Points on a hilly landscape, in no order, each with its height.
A climber steps from a point to the highest of its 2 nearest points, and stops where none of them is higher. Distance is the straight distance between rows; heights are no part of it.
Q205: [ 19  -2  -4  27   7   8   8  13  29 -34 -21  19 -18   2   0 -37   1 -26
  11  12  13]  (h 27)
Q784: [  0  14 -19  -3  -9 -31   5 -14 -46  28  -6   2 -11   0  19   6   7  -8
  14  24 -20]  (h 708)
Q993: [ 10  10   1   8  -5  -8   8 -35 -36  25 -16   2 -10  -6  26  15  10  -9
 -15   0 -20]  (h 856)
Q727: [ 31  27  19  20  -2   5  35  -1  30 -25  21   0  24  -5  18   3  19  -4
 -15 -28  31]  (h 380)
Q757: [  1  -4 -16  19 -14 -37  11  -9  -9  24  -7  12 -15  -4   7  -2   1 -15
  -5  30  -2]  (h 601)
Q470: [  9  17 -21 -44   1 -31  -2  -1  -1 -25 -25   0  22  24  -6  -6  15 -21
  14  -3  -9]  (h 647)
Q497: [-14  -8  29  38  -6 -16 -39   3 -26 -10  28  11  14 -43 -13  27 -20  41
 -21 -28  -3]  (h 166)
Q940: [-29 -18   6  20 -19   5  -6  24 -38   0 -15   8 -19   9  13   1  22  19
   5  -2  20]  (h 527)
Q883: [  6   1 -11  -7 -16  12  15  -1  -1  16  11 -14  12  -9 -32 -15   2  32
 -21  -2 -10]  (h 147)
Q868: [-18 -22  -8  23 -35  -6   4  -6  -5  23  -7   5 -20  -2  -5   6 -14  11
 -17  15  13]  (h 740)
Q2: [ 10  -1   4  18  -8 -41  23 -35  -9  -1  19   1  15   5  13  18 -21 -12
 -40  17  11]  (h 339)
Q421: [ -2 -32 -30  -8  35  37 -19   2  21 -18  -5  -6  -9 -16 -19  12  10  -8
  29  -4 -17]  (h 313)
Q687: [-26  -4  18  20   2 -27 -25  -3 -37  -5  30  15  25 -24   9  29   4  18
 -34  -3  -4]  (h 213)
Q595: [-38  -5  32   0   5   6   3  12 -18  23  -1 -11  11  27   5  11  12  38
 -14 -23  24]  (h 368)
Q381: [-16 -51   5   5   5  22 -30  26  -3 -15   1   0 -19   1 -22  -4  -4  40
  42   2  -3]  (h 391)
Q438: [-28 -43 -23   9  41  13 -26  -8  10 -14   6 -19 -16 -20   0  24 -13   8
  30   6  -8]  (h 265)
Q18: [ 19  10 -29  18 -17   9  25  -3  45   4  14   0   4  -2 -17  -8 -16  18
 -10 -18  32]  (h 235)
Q439: [  6  42 -14  -5   4 -14  -2 -23  -4  -2 -10  25   9 -10  22  -2  17 -39
 -10  -2 -17]  (h 555)
Q103: [ 28  16  20 -22   7  19   5   4  15 -22  -4 -21  -2  25   7 -36 -12 -37
  53   7   4]  (h 543)
Q837: [ 10  16  -1  21   5  -4  -2 -21 -17   2  12  27   0 -24  20  12   8 -10
 -25 -16  -7]  (h 685)
Q658: [-20 -12  -9 -13  12  -1  -8  -3 -17  14 -45  -5   1  23 -15  16  34  29
  23  -7  -9]  (h 191)
Q295: [  4  34  21 -10  -7  30  29  19  26 -26  17  -5   3   9  18 -22   7 -41
  40   9   8]  (h 482)
Q150: [  5  31  22  24   4 -24  16   1  11 -17  29   3  21 -18  37 -30 -17 -19
 -22   1  24]  (h 200)
Q547: [-13 -10  -3  -6  -3 -13  20  -8 -17  15 -20 -15  -2  22 -11  31   7  10
  24  18  -8]  (h 163)
Q110: [  3 -14  -6  -7  10  26  -7  21   2   7  -6  19 -15  -1 -14  -9  -2  48
  29  15 -16]  (h 341)
Q818: [  4  11 -18 -18   7 -32  -8   1   3  -3   6   1  18   7  12 -48  -8 -38
   9  32 -17]  (h 165)
Q405: [-16 -34 -21 -13  44  -4 -16 -14  -6  -1 -10 -27   4  -2  -2   5 -10  13
  24  14 -27]  (h 226)
Q17: [ 25  31 -17  19   4   1  15  -7  39 -14  12 -10  13  17   7 -36 -24   6
 -11 -11  33]  (h 278)
Q167: [ -7  -7 -18 -36  27 -21 -18  -8   5   3 -10  -4  13   3   5 -11 -15 -16
  15  24 -33]  (h 193)
Q243: [ 15  17  18  -8   4 -10  18  -1  11  28 -29  28 -16  -8  21  24  15 -34
   8  -6 -20]  (h 247)
Q739: [-25  -2  22  33 -17   2 -21  29 -17  16  37  18  -6 -45 -11  23   2  27
  -9 -20   0]  (h 125)
Q291: [-25  -8  32  24 -15  23  -2  14   8  37  38   6 -11 -26   9  17 -11  26
 -19 -18   2]  (h 98)
Q774: [  8   6 -29 -16   7 -19 -22  11   6 -13 -27   9   5  28 -28  11  22 -15
   2   7  -9]  (h 750)
Q812: [ 10  -2  14 -21  22   7   1  10  22 -55 -14 -15  22   9  12 -42   1 -25
  48  -6  -1]  (h 611)
Q700: [  8 -11  -2 -21  23 -15  16  -7  12 -41 -24  -3  17  23  15 -21  -1 -47
  25   5  10]  (h 709)
Q794: [-27  -9  28   8   1  -1  14   8  -4  16  -1  10  -3   0   1  39   1  44
 -34  -3  17]  (h 330)
Q994: [ -3  -7 -33   3  -6  -3   2  -4  13 -12   3  12  -6  -6 -17 -24 -17 -14
  11  32  10]  (h 108)
Q746: [-25  -2  18  -9   2  -5   1  10 -31  36 -29  -1   6  11  11  16  34  22
   7  -7 -22]  (h 217)
Q997: [-28 -34 -20  18 -32  -6 -17   7  -4  11  -3 -29  10  16 -21  -1 -20  34
  -6 -15  23]  (h 608)
Q853: [-38 -13   1  25 -27  -8  -7  17 -28  18   2   7 -12  11  10  -2  -8  37
 -31  -2  27]  (h 615)
Q740: [ 10  29   9  31  -6 -14  20   9  32 -35   7 -13  18  14  16 -22   2  -7
  -6 -17  52]  (h 324)
Q683: [-16  -2  17   9 -22  17  10  11  14  28  14   1  -8 -23 -16   5 -10   0
 -43  -5  -2]  (h 76)
Q749: [-24 -10   7  10 -14  41 -22  15   5  14   2   0 -18  11  -2  -6  -2  11
  -4  11  -2]  (h 393)
Q197: [ 16  12  39  17  13 -39  18   6  23 -23  24  17  16 -11  18  12 -16  -5
 -27  10  25]  (h 240)
Q933: [ 20 -13   6  13   9  15  11  24  57 -23   6   3  -9   4 -18 -40 -18  -6
  19   5  18]  (h 51)
Q809: [ 29  26  -4 -14  -6  -4  -2   2  13  -5 -10 -19  -9  17 -15 -25   2 -35
  20   8  -3]  (h 493)
Q170: [ 23   9  32  10   2 -50  36 -11 -19 -16  31   1  11 -29  15   8 -19  -5
 -22   7   9]  (h 284)
Q193: [-30 -49 -12  -8  12  27 -26   4 -15   6  -8 -31  11   3 -17 -19   3  22
  18 -18 -13]  (h 454)
Q86: [  1  17   1  25 -30  -4   7 -14   3   6  35  17  -6 -34  -6  34 -39  19
 -16 -26  17]  (h 483)
Q462: [ 17  17 -30  -2   0   9   6 -12  -3  -4 -20  18  -7  -4  10  -2  24 -23
  22  -3 -15]  (h 468)
Q69: [-36 -18   1 -15   1   1 -21  15 -26  28  -4  -4   5  11   1 -36   1  24
   4  16 -21]  (h 484)
Q992: [ -3  -2 -22  25 -40 -21   6 -10  -7   4   7   2  -6  -1  -7  27 -37  26
 -33 -14  18]  (h 599)
Q928: [ 31  31  48  -5   9 -20   6 -19  12  -2  10   6  -3 -28  13  34  12 -36
  13 -21 -25]  (h 315)
Q625: [  7  -1  -7   8  10 -23   5   9  24  -9   3 -12   6  15   4 -42 -23 -28
   2  26  16]  (h 139)
Q559: [ 22  23  27  -8   2   6  17  -9  -4  15  -8   9 -12 -25  10  40  22 -10
  -4 -20 -29]  (h 277)
Q172: [ -5 -17  -9 -22  18  38 -24   3   6  -3 -25  -2  -3  17  -6   6  17 -13
   4   0 -22]  (h 357)
Q905: [-33 -19 -15  32 -51  -7 -12  15   2  19   2 -11  -4   2   1  19 -38  16
 -23 -40  18]  (h 513)
Q317: [-21  -8   0 -21  -9  -4   1  11 -27  26  -7  14   2 -24   9 -15  15   0
 -12  14 -25]  (h 424)
Q530: [ 31  -2 -10 -16  16  -7 -23 -15   0 -14  -4 -24 -17  27 -14 -23 -20 -10
  28  15   7]  (h 447)
Q478: [ 30  31   3  -4  19   9  12 -10  20 -10   7  13  17  -1  10  24  30 -11
 -20 -19   4]  (h 443)
Q73: [-41 -38 -11  19   3  22  -6  15 -20  10 -16   7 -23  12  -4  -6  -3  30
  34   3  11]  (h 452)
Q707: [ 21  44  -4 -47   6 -15  17  -1  12 -21 -10   3  19  19  24   2  10 -24
   6 -13   9]  (h 574)
Q942: [  8  19  16 -24 -15  18   1  10 -27  -9  21  21  -7 -19   8  28  -3  -3
 -23   8  -7]  (h 255)
Q495: [ 13  41  17  -2  -1  11  31  -7  21  -7  16   2   5  -8  42 -12  18 -39
  12   4   7]  (h 423)
Q287: [ -9 -39 -27   8 -15  28 -19   5  11   4   2 -24 -12   7 -39 -15 -10  23
   6 -24   7]  (h 521)
Q434: [ 23 -12 -16  -4  22  11   4 -11  23 -20 -27   9 -11   9  -6  -5  22 -25
  43   1  -9]  (h 401)
Q855: [ 29 -22  -4 -39  12  33 -15 -14  10 -18 -18  -5 -10   7 -20   1   5 -28
  56  -5 -27]  (h 355)
Q152: [ -8 -16 -15 -38   7 -17 -28   3 -31   8 -23  -3   5   8  -9 -16   8  28
  15  10 -44]  (h 550)
Q448: [ 11   5   9  16  -3 -14  16 -29   8  -6  40   1   9 -18   1  14 -42  11
 -31  -8  25]  (h 400)
Q865: [ -4   9   8  -6 -21  43 -19  -5 -17   8  29   3   1 -26   4  19   8   7
 -20 -19   7]  (h 297)
Q877: [  0  -6   0  -9   1  30  12  29  15  14 -13  25 -24  -8 -17   3  15   5
  11  13 -19]  (h 301)
Q277: [  5 -13 -30  14   5  -8 -17  10  44 -28  12   0  -9  -4 -29 -28 -33  -2
  12   7  10]  (h 77)
Q819: [ 29  19   7 -40 -19  -3  -2 -12 -31   1   3   2  17 -20  14  20  13 -24
 -17  -1 -18]  (h 221)
Q968: [-11  -3   3 -14  -4 -35  18 -17 -19  23   2 -16  15   3   3  18   0  -4
 -37  24  -9]  (h 292)
Q286: [ 29  47   4  -6  10 -26   9   1   0 -25   6  16  25   1  13   2  14 -17
 -14  -2   2]  (h 507)
Q708: [-10 -20 -16   2  14  -6 -29   5 -14  -3 -22 -15 -31  31 -13  20   5 -17
  27  24  -4]  (h 356)
Q618: [ -7  -9 -26  -2   6 -26 -28  12 -11   4 -19 -13  14  19 -23  -8  11  12
  -1   6 -22]  (h 637)
Q207: [  7 -21 -13   1   1   1 -20 -14 -14  -1  -6 -20 -24  14 -23  -3 -21  18
  22  23  -3]  (h 402)
Q245: [ 10 -14  -5 -15  16  19   6  -8   0   3 -13  -4  -5  17 -14  -1  -6  -8
 -18   7   4]  (h 396)
Q319: [-35   3   2   7 -12  14 -34  26 -11  41   8 -18 -20  16 -10 -23  -4  23
 -14   2 -17]  (h 436)
Q486: [  1  16  21 -13   3   7   4  13 -10  28 -11  17  -5 -17   5  20  38  21
 -24 -12 -31]  (h 246)
Q735: [-25 -10  29  -8  -7 -10   3 -18 -38  15  18  -5  22  -8  20  20  -8  11
 -41   5  -2]  (h 254)
Q946: [ -6 -10 -12   5 -28  56  -9   6  -1   3   7   9 -11   7 -14  23  17  17
 -19  -6   9]  (h 346)
Q988: [ 20  -1 -12 -11  28  25  27  -5  35 -14 -18   0   4  13  -9  -8  10  -9
   2  -5  -1]  (h 354)
Q611: [-28 -30  19  -7   5  23 -14   4 -25  14 -12 -28   6  31  -2 -22  13  27
  11 -18  18]  (h 408)
Q781: [ 25  11   9  -2  -6  -6   4   2  20  -1  -3 -11  -3  13 -27  10  -2 -15
 -13   5  21]  (h 440)
Q717: [  6  30  16  -2  18   5  38 -16  13  -6  -1  -6  -8   3  19 -23  -6 -18
  23  30  19]  (h 367)
Q696: [ 28  32  29  12  10  -9  19 -18  -1 -10  32   2   9 -26  23   1   7 -45
   8 -23   8]  (h 365)
Q311: [ 13   7 -35   5 -11  13  12 -12  14  -5   1  12   5 -16  -9  -4  -4  29
 -38 -11   8]  (h 187)

Call two points neighbours if one is among the 2 nearest of the other. Go from one point of each pair to the other, from neighbour to neighbour, staying as high as possible. Name the lowest point that can't be avoided.
Q997 and Q992: Q905
Q774 and Q868: Q286
Q868 and Q993: Q757

For each start below, name the point where the climber stops.
Q928: Q700
Q883: Q774
Q150: Q774
